Points, in no order, along strands that fork, close into loops and pass close to each other.
Points whose rows are less than 8.68 apart are linked; no others are. Some points are linked to none.
J_947: -0.15	+2.40	+1.95	+1.21	-3.22	-0.43	-1.24	+0.95	-0.47	-1.69	+0.04	+4.07	-2.14	+0.46	+1.92	+0.03	+2.20	-1.98	-1.75	-2.84	-0.03	+2.38	+1.35	-1.90	-2.39
J_945: -3.62	-3.40	-1.35	-1.25	-1.46	-1.35	-0.28	+1.37	+0.43	-0.20	+1.13	-3.75	-0.61	-2.14	-1.28	+0.24	+2.94	-0.87	-0.04	+1.07	+2.47	+2.97	-2.32	-3.49	+0.02
J_600: +3.53	-1.20	+2.40	-0.50	+4.12	-2.33	+0.73	-2.31	+1.13	-0.76	-1.41	+1.61	-2.42	-0.22	+3.72	+3.18	+0.57	-1.31	-2.44	-2.17	-0.30	+1.00	-1.45	-0.95	+1.54
J_251: -1.37	+0.20	-1.30	+1.80	-4.34	-1.97	-0.95	-1.15	-0.81	+0.47	+3.04	-2.11	+1.78	+0.87	-0.39	+1.78	-0.68	-1.92	-0.54	+0.20	+3.21	+3.39	-2.18	-6.17	+0.07
J_417: +1.03	-1.03	-1.16	+1.06	+1.63	-1.13	-0.88	-3.64	+0.92	+1.71	-1.00	-4.30	+0.46	-1.53	-4.19	+3.36	-0.87	+0.36	+2.12	+5.14	+3.52	-0.56	-1.13	-0.78	+2.27
J_254: -2.98	-0.88	+2.19	+0.53	-3.60	-0.12	-1.38	+2.94	-2.04	-0.13	+1.63	+0.10	-0.10	-1.30	-2.44	-3.05	+2.97	-0.70	+2.32	-0.72	-1.67	-0.58	-1.65	-1.33	-1.24
J_826: +3.12	-0.38	+0.90	-1.71	+3.26	+1.45	+2.13	-2.09	-0.79	+0.80	-0.68	-3.30	+0.88	-0.95	+2.42	+1.58	-0.76	-0.51	+0.16	-0.40	-0.50	-1.60	+1.10	+4.18	+1.06
J_430: +3.68	-0.77	+0.93	+3.04	+2.90	+2.47	-0.77	-2.40	+0.83	-4.95	+0.49	+1.34	+0.35	-0.07	+0.21	-0.73	+1.75	-1.17	+0.79	+2.39	-2.91	-1.48	-2.75	+4.08	+2.17
J_401: +5.42	+1.27	-1.19	+1.94	+1.46	-1.77	+0.52	-1.69	-0.91	+0.41	+0.07	+1.85	+0.23	+0.04	+1.40	+0.92	+0.66	-1.42	-2.28	+3.42	+2.61	-0.98	-2.78	-0.45	+3.76
J_802: +2.34	-3.29	-0.43	+2.02	+2.67	+0.34	+2.16	-5.20	+1.68	-2.81	-0.45	-3.11	-0.88	-0.17	+1.14	+2.52	+1.73	-1.61	-1.73	-0.20	+1.07	+1.34	-3.59	-0.57	+1.97
J_488: -2.41	+0.68	-1.54	-1.09	-5.16	+0.91	-0.10	+1.86	+1.27	-2.39	+1.32	+0.99	-1.59	+1.91	-0.14	-3.53	+2.26	+2.05	-1.65	-3.28	-0.58	+1.39	+1.65	+2.60	-4.68
J_297: +0.88	-0.32	-1.94	+0.10	-1.68	-0.09	+1.53	-0.97	+0.54	+0.88	-0.54	-2.23	-0.56	-0.50	-3.71	-0.90	+2.64	+1.46	+1.24	+2.79	+2.25	-1.29	-1.32	+4.03	+0.32
J_545: -6.18	-1.57	+2.75	-0.95	-3.17	+2.75	+0.27	+0.69	+2.07	+0.41	-2.23	+2.13	+0.82	+1.71	+0.69	+1.85	-1.10	+2.50	+0.18	-4.23	-0.05	+0.80	+1.31	+0.83	-2.09
J_142: -0.85	-2.58	-2.00	+3.24	+1.89	-1.90	-0.59	-4.16	+0.76	-2.81	+0.51	-2.39	+1.53	-2.03	+0.25	+2.05	+1.14	-2.40	-0.04	+1.49	+2.35	+0.15	-3.88	-2.83	+3.22
J_865: -2.06	+0.01	-0.36	-0.75	-2.89	+0.85	-0.45	+4.26	-3.13	+0.50	+3.79	+0.34	+2.24	+3.33	-3.26	-3.37	-3.54	+1.55	+1.05	-0.09	+0.17	+0.14	-1.22	-0.35	-1.48
J_678: -5.37	+1.77	+1.87	+1.77	-1.05	+3.17	-0.08	+0.57	+0.08	+2.44	-0.56	+5.10	+0.01	-1.57	-0.22	+0.73	-5.44	+0.40	+2.59	-3.17	-3.07	-1.25	+1.14	-1.57	-0.50
J_394: -3.17	+2.56	+2.55	+0.82	-0.83	-1.75	+0.67	-3.65	+2.29	+1.20	-0.32	+2.43	-1.04	-0.84	-0.66	+0.58	-0.32	-0.35	-0.02	-1.73	-1.81	-0.87	+2.14	-3.20	+0.25
J_900: -3.94	-2.94	+0.93	-2.13	+2.03	-2.89	-0.91	-1.15	+2.51	+0.65	+0.28	-2.93	+1.46	-0.92	+2.68	+0.92	+0.68	-1.13	-1.93	-1.31	+0.92	+1.52	-0.54	-7.15	+1.28
J_743: +5.39	-1.75	+2.28	-0.99	+4.01	+2.00	+0.80	+0.00	-1.44	+0.87	+0.96	-3.90	-1.32	-1.90	+1.26	+0.97	+1.70	-1.39	+0.09	+3.14	-0.84	-1.61	+0.91	+2.60	+1.96
J_387: -0.88	+1.42	-3.85	-2.62	-4.26	-0.32	-0.26	+3.54	-0.61	-0.48	+3.66	+0.35	-0.82	+1.93	-0.37	-3.18	+0.67	+4.00	-1.10	-0.87	+0.17	+1.87	+2.33	+3.09	-4.17
J_851: +0.79	+1.16	-3.21	+2.09	-2.93	-0.91	-1.09	-1.29	-1.13	+0.49	+1.13	-0.11	+0.91	-0.18	-5.33	-0.40	+0.85	+1.30	+3.21	+1.65	+1.33	-0.21	-1.75	+4.11	-0.50
J_819: +0.66	-0.94	-1.55	-2.63	+1.54	+0.21	+0.72	+0.35	-1.06	-1.46	-0.52	-1.18	+0.28	-0.09	-1.86	+0.85	-2.38	+2.26	+0.41	-3.46	-2.19	+0.28	+0.67	+6.17	-3.38
J_612: +5.75	+0.81	-6.65	+0.41	+0.28	-1.31	-0.29	+2.71	-0.32	-0.38	+0.67	-1.82	-1.38	+1.98	-3.23	-2.42	-1.53	+2.62	-1.76	+0.06	+0.10	-0.02	-0.52	+5.23	-2.89
J_861: -3.55	-2.34	-4.34	+0.15	+1.72	-0.72	+1.35	-2.32	+2.43	+3.71	-2.04	-4.23	+3.88	-1.32	+1.33	+1.46	-2.41	+0.70	+3.26	+0.54	+0.11	+1.60	-0.37	-3.73	+1.08
J_275: +2.95	+3.12	-2.93	+1.28	-2.76	-2.56	-1.76	-0.25	-2.63	+1.90	+1.53	+0.85	+0.70	+0.42	-4.76	+0.89	-0.82	-0.05	+0.35	+0.32	+1.62	+0.36	-0.75	+2.32	-1.26
J_282: +3.62	+0.35	-2.42	+0.06	-0.52	-1.03	-1.77	+1.12	-1.95	+0.68	-0.54	+1.94	-2.32	-2.81	-0.59	+0.09	+5.06	-1.04	-0.34	+0.70	+0.11	+0.87	-1.56	+3.81	-1.36
J_257: +6.38	-2.98	-0.40	+0.59	-1.15	+3.11	-1.02	-0.44	-1.23	-0.11	+2.73	-5.22	+1.10	-0.80	+0.25	+2.35	+1.60	+0.88	+1.45	+5.40	+1.51	-0.62	-0.98	+5.61	+1.82
J_132: -1.79	-0.88	+4.44	+0.62	+3.02	-3.09	-0.95	+0.95	+2.35	-0.21	-3.21	+3.09	-0.62	+0.51	+4.18	+3.63	-0.55	+0.32	+1.03	-2.39	-0.84	+1.20	+1.55	-2.95	+0.70
J_535: -3.88	-0.29	+0.15	-1.16	-0.17	-0.46	+0.92	-0.56	+3.48	+4.42	-3.97	+0.85	+2.72	-1.54	+4.74	-0.72	+1.07	+0.65	+2.00	-1.70	-1.66	-1.88	+1.72	-4.32	+1.62
J_106: +2.23	+1.26	-0.04	+1.07	+2.93	-1.25	-2.27	+0.59	-1.48	-1.03	+0.74	+1.19	-0.20	-1.63	-4.37	-2.47	+0.96	-0.60	+0.56	+2.39	-2.63	-4.87	-0.90	+2.46	+0.48
J_90: +2.57	+1.87	+0.17	+0.58	+1.53	-2.96	-1.26	+1.02	-2.46	+0.57	+0.02	+3.53	-2.63	-3.23	+0.80	+0.38	+3.48	-2.07	-0.22	+1.86	-0.69	+0.17	-0.11	+0.01	+0.50
J_96: -2.40	-1.91	+2.50	-0.83	-0.16	+0.40	+0.46	+0.83	+0.90	-1.01	-4.01	+0.87	-0.15	-1.79	+3.10	+1.42	+3.22	-0.25	+1.08	-2.13	+0.82	+0.37	-0.60	+1.66	+0.70
J_855: -3.80	+0.50	+0.38	-2.00	-1.84	+2.77	+0.14	+3.45	-2.67	+2.06	+3.06	+1.31	+2.50	+1.49	-1.54	-2.44	-5.74	+0.83	-0.42	-1.55	-1.72	-1.67	+0.06	-0.93	-1.22
J_834: -1.38	-2.35	-2.59	+1.58	+2.66	+0.56	+1.55	-3.07	+2.89	+1.37	-4.14	-2.43	+3.09	-1.79	+5.12	+2.01	-0.60	+0.15	+4.94	-0.36	-1.10	+1.44	+0.21	-1.65	+1.95
J_6: +2.75	+1.27	+0.52	-0.89	+3.12	-3.37	+1.82	+0.17	-0.21	+0.54	-0.03	+2.29	-0.91	+0.91	+3.03	-0.51	-0.45	-1.99	-3.24	+0.45	+1.34	-0.49	-0.70	-2.41	+2.66
J_160: +1.49	-0.61	+2.49	+1.83	+1.91	+0.77	-0.54	-1.21	+1.88	-2.01	-4.63	+1.93	-2.33	-2.69	+3.62	+3.63	+3.78	-0.82	+1.19	-0.31	+0.07	+0.09	+0.86	+2.76	+1.00
J_103: +5.66	-1.15	-0.62	+0.35	-0.42	+0.35	-1.68	-1.23	-0.09	+1.55	-2.03	-3.16	-0.58	-0.65	-2.86	+3.21	-1.34	+1.35	+2.07	+5.52	+5.10	-0.82	-0.66	+2.16	+2.37
J_978: +2.92	+0.69	-4.11	-0.67	+0.59	-0.32	+1.69	+2.75	+0.31	-0.87	-0.13	-0.42	-1.59	+2.38	-2.54	-4.50	+1.21	+0.87	-3.18	-0.29	+0.62	-1.23	-0.80	+3.62	-1.95
J_704: -4.04	+2.75	+4.47	+0.66	-3.35	+2.34	-0.72	-1.85	+0.91	+0.30	+0.92	+2.26	-1.88	+0.42	+1.02	+0.19	-1.91	-0.15	-0.01	-1.04	-3.46	-0.17	+3.47	-4.32	-3.04
J_260: -1.55	-0.29	-1.70	-3.06	-0.29	+0.99	+2.80	+1.95	+0.32	-1.46	-0.51	+1.45	+0.81	+2.11	+3.27	-0.57	-1.40	+1.68	-0.91	-2.94	+0.93	+2.73	+0.76	+3.22	-0.92
J_560: +2.49	-2.12	-0.93	+0.26	+1.12	+1.09	+2.53	+0.33	-0.65	-0.22	-1.07	-3.63	+0.36	-1.33	+4.70	+0.15	+2.47	-1.75	+0.65	+3.63	+3.05	+0.63	-2.34	+0.36	+3.95
J_115: -2.04	-0.01	+0.55	+0.06	+1.94	-1.49	+1.87	-1.03	+2.12	+0.95	+0.66	+0.26	-3.82	-0.96	-4.20	-1.11	+1.60	+0.22	-0.04	+3.40	-0.06	+0.04	+0.47	-3.40	+0.88
J_514: +2.71	-1.81	+4.45	+1.21	+5.24	+2.55	+1.10	-2.10	+0.83	-2.61	-1.75	-1.44	-0.56	+0.17	+1.47	+2.55	-1.84	-0.50	+1.29	-2.07	-2.43	-1.44	+0.95	+3.17	+0.91
J_842: +0.52	-1.01	+0.10	+0.97	+2.23	-3.18	+0.13	-2.89	+1.84	+0.87	+0.63	-2.03	-2.97	-2.04	-4.86	+1.62	+1.95	-0.15	-0.34	+4.35	+0.82	-1.04	-1.04	-3.17	+1.86
J_632: +2.12	-1.38	-0.89	-0.85	+0.88	+0.95	+4.02	+1.49	-0.02	-1.02	-0.87	-1.39	-0.75	+1.49	+2.86	-2.39	+2.18	-1.16	-1.93	+0.59	+3.07	+0.07	-2.85	+1.01	+1.90
J_170: +4.45	-1.91	-1.28	+3.63	+0.98	+1.74	-1.58	-2.15	+0.59	-1.47	+0.06	-0.76	-0.70	-1.73	-1.24	+0.97	+3.71	-0.90	-0.07	+7.69	+1.24	-0.31	-3.30	+0.54	+2.65
J_227: +0.50	-1.06	-1.79	-1.44	+0.55	-0.90	+0.87	+0.04	-1.32	-0.37	+2.15	-1.38	+1.28	+2.50	-3.90	-0.62	-2.31	+2.19	+1.13	-1.96	-1.09	+1.50	-2.14	+4.26	-1.92
J_397: -6.09	-1.68	+2.40	+2.50	-0.99	+1.52	+0.41	-1.70	+3.74	+0.49	-4.02	+1.45	+0.76	-0.22	+0.62	+3.35	-1.03	+1.21	+2.11	-3.64	-0.18	+0.58	+0.07	-2.25	+0.15
J_624: -1.31	+2.77	-1.80	-2.21	-5.61	+2.36	-1.98	+2.08	-3.32	-0.97	+4.34	-0.15	-0.62	+2.11	+1.72	-1.72	-0.41	+1.96	-1.39	+0.63	-1.08	+2.75	+4.46	+0.29	-4.83
J_965: -2.12	-0.94	+0.38	+1.84	-0.97	+1.37	-1.28	+2.19	-1.14	-3.02	-2.58	+2.92	+0.46	-1.29	-0.16	+0.13	+0.89	+0.82	+3.62	-3.34	-1.61	-0.69	-0.42	+5.45	-1.91
J_699: +0.37	+3.61	-1.21	-1.38	-2.65	-1.18	-0.35	+0.47	-2.53	+1.82	+1.95	+0.81	+0.99	+0.46	-0.86	+0.39	-1.67	-0.67	-1.02	-1.68	+0.47	+1.64	+1.44	+0.05	-1.65
J_975: -1.38	+2.30	+0.47	-2.01	-4.13	+4.62	-4.16	+0.10	-2.78	-2.21	+2.87	-0.49	-1.72	+3.07	+2.12	-1.92	+0.52	+1.11	-1.61	-0.29	-3.48	+1.14	+5.17	-0.17	-6.17
J_80: -3.64	-2.68	-1.90	-0.96	+1.45	-0.73	+1.15	-1.29	+3.29	-0.31	-0.47	-2.97	-1.11	-1.03	+1.22	+0.67	+1.63	-0.96	-1.13	+0.61	+2.10	+4.02	-0.39	-4.81	+0.50
J_738: +0.93	-1.51	-0.98	+0.65	-0.51	+0.25	-0.46	-0.29	-0.49	-0.72	-0.47	-2.55	+0.64	-1.97	-0.47	+0.12	+4.13	-0.85	+1.15	+4.43	+2.76	-0.57	-3.16	+1.69	+2.39
J_993: -6.51	-1.43	+0.26	-2.94	-2.22	+3.06	-1.33	-0.22	-0.94	+3.51	+3.83	-1.72	+2.57	+2.51	+0.64	+0.26	-4.03	+1.73	+0.50	+0.29	-0.87	+1.70	+0.68	-5.22	+0.67
J_461: -3.94	+0.67	+0.97	+1.73	-0.83	+1.62	-0.26	-0.50	-1.47	+0.34	-1.67	+3.59	+1.64	-2.68	-0.03	+0.96	-1.47	-0.12	+4.34	-2.87	-2.05	-1.11	-0.11	+2.52	+0.16
J_217: +4.05	-1.96	-0.73	+2.96	+2.28	+3.31	-0.39	+0.09	-0.43	-3.88	-0.15	-0.85	-1.15	+0.40	+0.53	-1.43	+2.13	-0.49	+2.30	-0.24	-2.83	+0.43	-1.54	+6.42	-0.30
J_970: -0.77	+0.17	+1.88	+2.44	+1.87	+1.11	+0.05	-3.01	+0.65	-3.22	-0.95	+2.65	+1.70	-1.64	+0.58	-0.36	+0.39	-0.88	+1.96	+2.08	-1.97	-3.68	-1.63	+2.11	+3.50
J_645: -0.36	+2.26	+2.07	+0.43	+1.87	-3.52	+0.46	-1.34	+1.25	-1.66	+0.59	+3.96	-3.28	+0.13	-1.18	-0.76	-1.58	-0.24	-2.56	-1.51	-2.42	-2.26	+2.55	-1.48	-0.23
J_276: +4.04	+0.69	+0.72	-0.78	+5.49	-2.18	+3.33	-1.53	+1.50	+2.26	+0.19	-1.48	-2.10	+1.37	+1.07	+0.77	-1.99	-0.41	-2.22	+2.80	+0.58	-0.46	+0.37	-2.40	+2.78
J_635: -2.87	+2.36	+1.48	-0.99	-3.61	+1.07	-0.96	+1.85	-0.64	+0.57	+0.68	+2.75	-2.51	-0.92	+1.93	-0.50	+3.15	-0.92	+0.01	-0.67	-0.70	+3.59	+3.11	-1.67	-2.55
J_429: -6.17	-2.26	-2.32	-1.74	-0.33	+1.39	+1.07	-0.59	+1.33	+4.72	+0.42	-1.86	+3.14	+0.14	-0.24	+0.80	-4.38	+2.21	+2.38	+0.35	-0.79	+1.61	-1.08	-4.43	+1.01
J_110: -0.85	+1.55	+2.43	-0.09	-1.40	+1.05	-3.18	+3.34	-1.68	-2.83	+2.60	+2.14	-0.85	+1.43	-1.16	-3.27	-2.47	-0.83	-1.69	-2.90	-5.11	-1.31	+3.12	-2.59	-4.32
J_150: +2.24	+3.46	-3.51	-1.95	+1.36	-0.50	+0.62	+1.86	-0.49	-1.78	-2.34	+1.31	-0.77	-2.51	-0.88	-0.40	-1.16	+0.19	-3.08	-1.98	-1.35	-1.38	+3.93	+2.78	-2.22
J_577: +1.02	+0.64	-0.23	-0.45	+0.35	-0.73	-0.15	-0.89	+1.57	-3.27	-1.55	+2.21	-0.45	+1.83	-1.96	+0.03	+0.26	+0.23	-3.53	-6.20	-0.78	-1.01	+0.42	+3.01	-3.21
J_134: +0.25	+3.74	+1.20	+2.35	-3.42	-1.50	+0.71	+1.21	-1.39	+0.62	+2.84	+1.94	-0.10	+2.61	+0.52	-2.17	-1.30	-2.34	-1.91	+1.45	+1.57	-0.28	-0.05	-5.21	+0.66
J_692: +4.53	-0.12	+0.14	+0.79	+3.70	-0.17	+2.80	-1.08	+1.74	+2.48	-1.29	-3.77	-0.37	+1.41	+0.69	+0.44	-1.77	-0.01	-0.80	+5.20	+3.68	-2.04	-0.33	-1.88	+4.21
J_846: -0.37	+1.63	-1.90	+0.17	+1.31	-0.05	+2.69	-1.32	+0.27	+0.54	-1.06	+1.16	-1.10	-0.43	-0.59	+0.45	+0.01	-0.09	+1.95	+0.58	+0.71	+3.47	-0.24	+1.10	+0.71
J_214: -3.37	-1.40	+0.44	-1.47	-1.55	-0.72	+0.96	-1.27	-0.28	+1.43	+0.61	-2.36	+3.39	-0.04	-2.06	-0.24	-0.75	+0.23	+0.42	-1.40	+1.36	-1.15	-2.75	-0.28	+1.23
J_897: -2.09	+3.93	+2.64	+0.74	-4.96	+2.32	+0.31	-0.97	-0.93	-0.35	+2.50	-0.20	-0.82	+2.23	+1.35	-2.46	-0.30	-1.48	-1.05	+1.48	-0.83	+0.88	+1.27	-5.01	-2.32
J_698: +6.89	-1.89	-0.34	-0.25	+2.29	+1.19	-1.09	+1.73	-3.05	+0.99	+1.40	-3.72	-0.66	-0.99	-0.85	+1.00	+1.47	-0.03	+1.50	+4.50	+0.46	-0.15	-1.09	+4.57	+0.71
J_133: +4.65	+0.62	-1.81	+2.67	+1.34	-0.58	+1.31	-5.35	+0.57	-1.32	+0.18	+0.75	+0.41	+0.84	-0.26	+1.71	+1.28	-1.55	-2.09	+1.06	+0.87	-0.17	-3.49	+1.57	+2.12
J_693: -1.72	+0.99	+4.88	+1.12	+1.45	-1.39	-1.77	+3.17	+0.97	-0.59	-3.38	+4.59	-0.97	+0.73	+1.66	+3.71	-0.96	+0.57	-1.47	-3.21	-0.75	-0.62	+3.69	-0.89	-2.00
J_432: -1.51	-3.49	+0.39	-1.28	+0.51	-0.74	+0.98	-0.27	-1.28	-2.03	+1.20	-2.01	+2.18	+1.09	-2.14	-0.53	-0.19	+0.12	+1.38	-2.57	+0.34	+0.65	-4.29	+1.52	+0.58
J_943: +2.08	-1.50	+1.93	+0.95	+3.36	+1.06	+1.29	-1.34	+2.37	-3.60	-2.88	+0.55	-1.79	+2.29	-0.90	+1.05	-0.08	+0.21	-1.34	-4.31	-1.07	-0.54	-0.14	+3.71	-1.84
J_322: +6.84	-1.41	-2.41	+2.24	+2.10	+1.21	-1.29	+0.33	-0.84	-1.42	-0.45	-0.09	-2.59	-0.74	+0.16	-0.31	+3.18	+0.02	-0.39	-0.16	-2.41	+1.07	-1.53	+5.80	-1.79
J_137: +0.91	+1.55	+0.30	+1.53	-2.99	-2.08	-0.44	+0.86	-1.70	+0.93	+0.72	+0.19	+2.68	+1.86	-1.50	-0.72	-1.13	-1.29	+0.04	+1.64	+4.94	-1.71	-1.64	-2.67	+2.99
J_40: +2.81	-2.19	-0.74	+2.46	+3.28	+1.95	+2.34	-1.43	+1.36	+1.03	-0.74	-5.68	+1.61	-0.58	+4.01	+0.40	-0.06	-1.25	+1.51	+4.79	+1.74	-1.14	+0.50	-2.12	+5.25
J_552: -0.14	+2.88	+1.44	-0.59	+3.34	-2.77	-0.63	+0.93	-1.18	+1.51	-1.25	+3.16	-1.08	-3.44	+2.28	-0.16	-0.20	-1.07	+1.30	+1.18	-1.53	-2.21	+2.53	-0.75	+2.05
J_141: -0.67	-1.35	-2.66	+3.10	+0.83	-0.79	-1.58	-4.69	+2.69	-1.36	-0.98	-2.97	+3.11	-3.24	+3.16	+2.11	+3.04	-2.26	-0.27	+3.60	+2.11	-0.95	-2.42	-1.64	+2.92
J_946: +0.84	-1.60	+0.04	-4.03	+0.37	-0.81	+1.36	+1.71	-1.84	+2.93	+0.53	-4.58	+1.79	+1.10	-2.05	+0.92	-2.81	+2.91	+1.33	+2.00	+3.04	-0.64	-1.22	+2.89	+0.02
J_547: +7.94	-0.93	-1.89	+1.69	+0.51	-0.26	-0.94	+0.27	-1.37	+1.47	-1.09	-0.35	-2.00	+1.55	-3.11	+1.28	-1.63	+0.99	+0.63	+4.05	+5.11	+0.85	-2.37	+1.68	+1.39
J_209: -3.09	+1.23	-1.10	-3.72	-1.67	+0.71	+0.48	-0.03	-0.45	+1.16	+2.10	+1.18	+1.23	+1.95	+0.92	+0.42	-2.14	+1.72	-0.25	-1.82	+0.36	+4.34	+2.07	+0.15	-1.27
J_398: +0.00	+0.33	-1.75	-0.86	+0.18	-2.98	-0.43	-0.42	-0.14	+2.89	-0.70	-1.44	+2.77	-1.58	+2.94	+1.48	+1.14	-1.56	+0.84	+1.16	+2.11	+1.28	-1.05	-3.52	+3.00
J_329: +7.03	-2.71	+0.23	+3.77	+1.46	+3.56	-0.47	-3.41	+0.09	-1.58	+2.75	-1.74	-0.77	-1.24	+1.24	+1.67	+2.60	-1.72	-0.90	+6.07	-0.88	+0.15	-2.20	+0.83	+3.29
J_724: -0.81	+1.66	+2.13	-1.21	+0.82	-2.32	-0.58	+2.57	-0.70	+1.94	+1.94	+1.26	-3.09	-0.96	-3.49	-1.96	+1.11	-0.56	-0.59	+3.29	-0.45	-0.36	+1.74	-3.75	+0.01
J_878: -1.65	+2.95	-1.98	+0.76	-3.91	+0.67	+0.73	+1.17	+0.29	-1.37	-0.58	+1.40	-0.70	-0.91	-2.68	-4.02	+2.31	+0.30	-0.64	-2.20	-1.09	-2.31	+2.19	+2.86	-2.99
J_760: +1.71	+1.24	-0.94	+0.09	+3.20	-1.41	-1.55	+3.33	-1.21	+1.05	+1.06	+1.16	-2.69	-1.09	-5.80	-2.47	+0.13	+0.04	+0.65	+2.31	-2.08	-1.09	+0.95	+0.36	-1.82
J_78: -2.47	-0.53	+2.13	+1.64	-2.02	-1.63	-1.43	+1.45	-2.59	+0.04	+1.78	+0.13	+1.60	-2.87	-0.45	-0.64	+1.56	-2.27	+2.51	+0.59	+0.39	-0.31	-2.30	-3.83	+2.03
J_199: +0.10	-0.72	+2.20	-0.08	+3.12	-4.42	+0.24	-2.57	+3.19	-0.27	-1.75	+1.77	-2.30	-0.29	+4.32	+3.61	+0.23	-0.59	-0.64	-1.88	-0.49	+1.77	+0.51	-3.88	+1.96
J_636: -0.15	+1.59	+2.27	+0.56	-3.55	-0.13	-2.40	+3.08	-3.82	-0.38	+2.52	+0.76	+1.04	-0.78	-1.53	-2.90	-0.23	-1.48	+0.56	-2.49	-3.12	-2.39	-0.27	-0.57	-3.69
J_928: +1.40	+0.18	+0.33	-0.24	-1.43	-1.31	-0.65	+3.75	-2.59	+1.04	+1.42	+0.31	+1.63	+2.86	-4.45	-2.30	-2.97	+0.53	+0.95	+1.32	+3.51	-1.86	-1.82	-0.29	+0.81
J_853: -3.36	+2.42	+2.16	-1.46	-1.28	+0.09	+0.03	+0.68	+1.36	+4.36	-2.63	+2.94	+2.45	-0.83	+4.73	-1.07	-1.25	+0.47	+0.06	-3.06	-2.07	-3.26	+3.37	-2.88	-0.07
J_521: +2.27	+1.03	-4.48	-0.23	-0.85	-0.52	-2.15	+4.93	+1.61	+0.39	+1.34	+0.13	-2.34	+2.81	-3.01	-5.43	+1.69	+1.28	-4.50	-0.09	-1.17	+0.59	+0.65	+0.67	-3.52
J_486: -1.08	+3.06	+1.88	-2.13	+2.01	-2.07	+0.10	+1.83	+0.00	+2.61	-1.76	+3.17	+0.64	-1.77	+3.21	-0.67	-2.11	-0.26	-1.47	-1.89	-1.69	-2.84	+3.90	-2.11	+0.31
J_564: -0.24	-2.77	-0.14	+1.60	+0.17	+2.65	+2.40	+0.88	+0.37	-3.94	-2.27	-0.23	-0.61	+0.70	+1.75	-0.34	+0.89	+1.66	+3.49	-2.23	-0.59	+1.20	-1.08	+6.04	-0.98
J_856: -6.18	-0.42	-0.38	+1.08	-4.55	+0.49	+0.21	-3.31	+1.95	+0.84	-0.62	-1.20	+1.68	-1.38	+0.80	+2.08	+0.52	-0.31	+1.97	-3.32	+0.36	+2.62	+0.05	-3.04	-0.70
J_412: -0.12	+0.22	+0.29	-2.49	+0.12	-0.17	-2.48	+3.51	-0.46	-2.73	+1.86	+2.33	-0.99	+2.77	-1.02	-2.91	-0.46	-0.20	-3.85	-3.42	-2.32	+0.83	+2.49	-0.87	-3.06
J_675: -5.90	+1.06	-0.42	-0.98	-5.45	+1.42	+0.67	-2.99	+1.38	+2.86	+1.62	-2.58	+0.85	-0.42	-1.51	+0.50	+0.21	+0.67	+0.56	-0.59	+0.19	+2.32	+1.00	-3.54	-1.24
J_555: -1.42	+1.01	+4.32	+1.16	-0.14	-0.67	-1.87	+1.60	+0.94	-3.16	+0.13	+5.58	-2.74	+3.01	+1.62	+1.70	-0.52	-0.28	-2.41	-2.77	-1.18	+2.43	+2.86	-3.39	-1.74
J_252: -0.77	+0.22	+1.45	+0.76	+1.65	+0.34	-1.86	-0.59	-2.02	-0.97	+0.84	+1.42	+3.18	-1.57	-3.20	-1.21	-0.25	-0.71	+2.52	+2.91	-1.74	-4.47	-2.33	+2.14	+2.44
J_835: +4.11	-2.28	-0.59	-2.44	-0.03	-0.25	+2.42	+2.87	-0.78	+0.97	+0.29	-4.85	-0.80	+2.72	-1.63	-0.84	-1.81	+3.10	+0.21	+2.95	+5.02	-1.06	-1.25	+3.85	+0.11
J_266: -0.69	+4.50	-1.93	+0.12	-2.30	+0.13	+0.84	+1.22	+0.12	-1.76	-2.12	+2.95	-0.69	-2.43	-0.64	-1.40	-0.11	-0.07	-2.24	-2.99	-1.07	-1.78	+4.69	+1.37	-3.17
J_360: -3.04	-0.11	+2.54	-0.79	-3.40	+0.65	-1.12	-0.28	+0.56	-1.27	-1.25	+2.06	+0.78	+0.98	-0.96	+1.66	-0.88	+0.73	-1.48	-6.48	-1.02	-0.76	+1.41	+2.05	-4.16
J_169: -4.57	-2.07	+2.09	-2.82	+0.47	-0.13	-1.71	-0.47	+0.50	+2.15	+1.69	-0.50	+2.97	+1.94	+2.99	+0.45	-2.81	-0.06	-0.30	-1.60	-1.62	+1.52	+0.72	-7.64	+1.45
J_26: -1.76	-0.53	+0.94	-0.08	+2.56	+0.84	+1.61	-2.04	+2.40	+1.27	-4.49	-0.23	+1.51	-1.15	+3.87	+0.74	+0.23	+0.25	+2.52	-0.90	-0.79	-0.70	+0.41	-0.49	+2.54
J_174: -5.43	+0.42	+0.89	-1.99	-1.04	+3.99	-0.09	+2.11	-0.79	+2.32	+1.08	+3.51	+1.64	+1.08	+1.98	-0.51	-6.02	+1.37	+0.44	-3.06	-2.57	-0.35	+1.50	-2.11	-0.30
J_323: -1.43	-1.42	-0.21	-3.56	-0.83	+0.67	+2.22	+2.82	+0.83	-1.13	+0.11	+0.46	-0.81	+2.01	+2.35	-1.86	+2.52	+0.22	-2.22	-1.39	+1.95	+2.61	-1.02	+0.20	-0.30
J_267: -0.62	-1.03	-0.05	-2.06	-0.39	-1.53	-0.08	-1.92	-0.34	+3.23	-0.32	-3.99	+2.77	+0.12	-3.92	+2.42	-2.11	+1.56	+0.83	+1.13	+3.07	-1.31	-1.53	+0.46	+1.10
J_489: +0.91	+0.53	-1.09	-2.41	-0.90	+0.56	-1.90	+2.35	+0.01	-1.20	+3.53	+1.33	-1.60	+5.27	-1.79	-4.40	+1.00	+0.04	-5.27	-0.94	-0.28	+1.37	+1.04	-1.66	-2.13
J_264: +4.20	+2.49	-1.26	-0.67	+4.12	+0.86	+1.24	-0.33	-1.18	-1.79	-2.29	-0.31	-0.20	-2.31	+2.19	+1.40	-2.28	-0.74	-1.44	-1.35	-1.76	-1.82	+3.41	+4.61	-0.52

A fork is a point with three links, a tip a point with one. Leave the first point through the second and follow the links. Name the first fork or tip that comes.
J_115; J_724 => J_217
J_254; J_636 => J_612
J_461; J_678 => J_645
J_26; J_834 => J_945
J_80; J_900 => J_26

How many points has the smallest loop of links through each point below? Write none if it is on no loop.
J_699 => 10
J_486 => none
J_276 => none
J_264 => none
